Each scene shows the same named points in several views. A view is turned or mirrored, shifted and resized as a whole, has a little noise and may leave points out.

Scene 1
View 1
radi: [-15  36   0  15  -6  10 -13  -6  -7  -6  16 -11   6 -21  22   5  -8  -1
  -8 -13   4  29  -3]
Rukat: [-31  11  13  -6  -2  19 -17   7 -10  -5  22  -4  -8 -17   2   0   1 -17
 -23 -11  17  25   5]
Virem: [-24   1  12  -9   0  21  -7  14  -3  -4  18   4   0 -12   4  -1  -9 -22
 -27  -9  12  13  11]
lolo: [-27  12  10  19 -15   2 -23   6 -17 -12  15   3  12 -26  15   1  11  11
  -3 -30   3  19   1]
sig: [ -9   8   3  12  -1  -3  -6 -10 -10   3   5  -7  11 -33  20  -6   0   6
 -16   0   3  27   2]
das: [-27  -1   9   1  14  20   6   7  -8   7  16  -9 -14 -18  10  14   0 -23
 -29   5   2  25   9]
pumak: [ -4  21   0  14  -4  -5  -9 -20  -9   2   3 -15  12 -33  24  -9  -3  10
 -14   3   6  36  -4]
Nites: [-28   2  12   3  -3  15  -8  13  -9  -5  18   3   2 -17   8   5  -2 -12
 -20 -14   7  12   9]
sase: [ -8  13   2  24  -9   1  -2   3  -8  -8   4  11  23 -27  30   0 -14   8
  -7 -17 -11   8   5]
tup: [-12   7   4  13   4   9   5   4  -6   0   9   3   8 -23  23   6 -11  -7
 -17  -4  -6  15   9]
vusu: [-15  29   3  11  -3  10  -9  -8  -6  -4  14 -11   2 -23  21   6  -7  -4
 -14  -4   6  29  -2]
zor: [-21   0  10  10  -4  10  -4  12  -9  -3  14   8   9 -21  15   3  -3  -7
 -17 -15  -1  11   9]
kuvo: [-16   9   6   3   3  19   6  10  -1  -2  15   4   3 -15  18   6 -16 -18
 -21  -3  -1  12   8]
bobuv: [ -6  22  -1  22  -5  -2  -7 -10 -11  -2   5  -5  16 -31  29  -1  -4  11
  -9  -7  -4  26  -1]
View 2
Virem: [  3  14  -2   5   4  -5  -3   6  -5   8   4   3  -1 -12   5 -10  16  15
  -6   9   8  -5   2]
lolo: [ 12  -3   2  -5   1  -2 -13  -5 -12   4  -7   7   6   4  -8   1   8  13
   2  -8   7  24 -12]
das: [ -6  13  -2  -8   9  -1 -11   7  -6  11   9  13  -5  -9   4 -25   6  12
  -6   8   1  -2  16]
sig: [ -4  -5   4  -9   4  -1   2   4 -12  33  -5  23   7   7  -8  -6   6   9
  10   5  -7  13  -5]
sase: [ -1  -8  -1   8  -1   5   0   1 -22  18 -15  20  12  10  -4  -4   1   9
   6  -9   6   4 -12]
tup: [ -5   1  -1   2   4   2  -3   5 -16  18  -4  17   6   1   0 -14   3   8
   0   0   3  -1   2]
radi: [  8  -1   0  -2   6   9 -21  -4 -22  19   5  16  -1   2  -2  -8  16   4
  11 -12   6   8  -1]
Rukat: [  8  14  -1  -6   7  -5 -14   1  -3   8  10   2  -4 -14   0  -8  20  13
  -4   5   7   7   5]
pumak: [  2  -5   5 -12   7   5 -10  -1 -18  36   4  24   2   5  -8  -6  15   3
  17  -4  -6  13  -3]
Nites: [ 5  8 -3  0  4 -4 -7  3 -7  5  0  5  3 -6  1 -7 10 14 -4  5  8  4  0]
zor: [  1   4  -2   3   1  -3  -2   3 -11   8  -6  10   5  -2  -1  -8   4  13
  -4   3   7   4  -2]
kuvo: [ -4   7  -4   7   4   2  -4   6 -14  13   1  13   3  -5   5 -16   9   9
  -3   1   8 -10   4]
bobuv: [  1  -8   3  -5   4   7  -9  -2 -21  27  -4  22   5   9  -6  -7   8   5
  14  -9  -1  13  -6]
View 3
vusu: [  8   2   7 -11  -6  10  -9   3   2  11 -10   6   1   8  -7  -3   6   8
  -4  -2 -11  32  -9]
bobuv: [ 12   0   5 -10  -2   5 -14   4   1   6  -7   6   7   6 -10  -3   3   5
 -10   1 -11  31 -12]
Nites: [  4  16   6  -8  -6   7   3   4  15  12  -4   3  -2   7  -5   3  14   1
  11  -7  -2  16 -15]
sase: [ 13   2  -3  -6   6   3 -15   1   1   8   3   3   9   0 -17   2   4  -1
  -3  -4 -12  25 -14]
radi: [  7   3   9 -16  -7  12  -5   2  -1  14  -9   6  -1  10  -8  -1   4  14
   1  -4 -12  33  -7]
kuvo: [ 12  11  -2   0  -5  13   5   8   6   9  -2  -2  -1  -1  -8   0  17   2
  13  -4  -3  23 -10]
Virem: [  4  16   6  -5  -7   9  12   3  15  12  -6   0  -6   3  -2   5  21   3
  16  -3   3  13 -13]
Rukat: [  1  16  12 -12 -13   9   9   4  16  13 -11   5  -8  12   0   1  16   8
  13  -4   1  17 -12]
tup: [ 12  10   2   1  -6   9   0   9   9   5  -5   0   0   0  -4  -2  16   0
   6   0  -4  22 -14]
pumak: [ 11  -3  11 -10 -10   5 -14   5   1   4 -13   7   1   5  -1  -5   7  10
 -13  11  -9  34 -10]
das: [ 10  18   6   3 -17  16   8  15  14   6 -10   1  -5   8   5  -8  19   1
  16  -4   0  26 -12]
sig: [ 12   2   9  -5  -8   3 -10   7   7   4 -10   5   3   5  -2  -3  10   3
 -10   7  -6  28 -15]
zor: [  8  13   3  -4  -2   5  -2   5  13  10  -1   3   2   5  -8   1  12  -2
   8  -6  -4  17 -17]
View 4
Nites: [ -9  -4 -10   0  -2  -4  -9  15   8   4  -2  11  -1   1 -11  -8  -3   3
  13  -9   4 -15  -1]
pumak: [  5 -13 -17   1  -7   8   8  27  -4  13 -14   8  14  -1  -5 -12 -10  11
  21   9   8  -5  -5]
Rukat: [-13  -7  -7   5  -1  -5  -9  19   8  -1  -2  16   8   0  -7  -4   1   4
  22 -11   7 -13   5]
radi: [  3  -7 -14   1  -4   6  -1  31   6  12 -18  15  11  -3 -10 -11  -4  14
  12  -3   8 -11  -1]
tup: [ -3 -10 -13  -5  -8  -1  -3  12   7  13  -9   9   0  -1 -10  -8  -9   8
   9   1   2 -13  -7]
vusu: [  4  -9 -15   0  -5   6   0  28   2  13 -15  11   9   0 -10 -11  -8  11
  13  -1   7 -10  -3]
kuvo: [ -8 -10  -9  -6  -9  -4  -6   8  15   9  -8  15   1  -1 -10  -6  -6   9
   7  -2   4 -13  -3]
bobuv: [  7  -9 -18  -1  -6   8   4  26  -3  15 -15   6   5   0 -11 -14 -11  11
  12   6   4 -11  -9]
Virem: [-15  -6  -6  -1  -6  -7  -9  11  13  -2   2  15   1   1  -8  -4   0   5
  15  -6   8 -14   2]
das: [-13 -17  -7  -1  -5 -11  -9   6  12  10  -9  17  10  -3  -4   0  -9  -2
  20  -5  -1  -9   4]
zor: [ -3  -1 -14   0  -3   1  -3  16   2   6  -2   5  -4   3 -13 -12  -6   5
  11  -2   2 -15  -8]
lolo: [  3   2 -16   7   4   5  -5  31  -5   6  -5   5   0   2 -17 -16  -4   2
  12 -10   1 -16  -5]
View 5
tup: [ -3  19   5  -4   0  13   2  -3   3   4   6  -6  -6   5  -1  -5   7   0
   3   1   3 -12 -14]
kuvo: [ -9  19   4  -1  -1  15   5  -6   5   4   5 -12  -8  -1  -5  -1   6  -2
   3   2   4 -11 -15]
vusu: [ -1  15   4  -6  -4   8  -3   0   8  13   2  -3  -3   9  10  -3  10  -2
   8   0   8 -10  -9]
Rukat: [ -8  11  -5   5  -5   6  -5  -3   7  15   0 -15  -3  -2  -6   4   3   1
   5   1   7  -2  -6]
radi: [ -2  16   2  -8  -5   8  -4  -1  11  15  -1  -5  -4   7  12   1  11  -6
   9   1  12 -11  -8]
sig: [  1  12   7  -2  -5   7  -4   1   4  13   3   2  -4  12   7 -10   6   4
   5   0   1  -5 -11]
Nites: [ -5  15  -2  -2  -2   8  -3  -2   2   6   2 -13  -4  -2  -6   2  -1  -1
   5   1   8  -5  -8]
lolo: [  6  11  -1 -10  -2   3 -11   3   1   6   1  -3   2   4   6  -2  -3  -3
  12  -1  17  -4  -4]
das: [-10  20   0  11  -1  10   0   2   8  13   5 -14  -1  -2 -12   1  11   4
   1   1  -1 -11 -10]
zor: [ -2  16   1  -4  -1  10  -1  -2  -1   1   5  -9  -4   0  -4  -3  -1   0
   5   0   7  -6 -11]
sase: [  6  22  11 -16   0  13   1   0   1  -4   7   2  -5  11   9  -9   3  -6
   8   1   9 -15 -15]
pumak: [  1  12   8  -4  -8   6  -5   0   9  17   1   4  -3  15  14  -9  12   2
   6  -1   2  -6 -11]

Which points are out of place in each view (at most two, in the order of its rows)? Write - if all are in place.
view 1 -> vusu
view 2 -> sig
view 3 -> tup
view 4 -> zor
view 5 -> sase
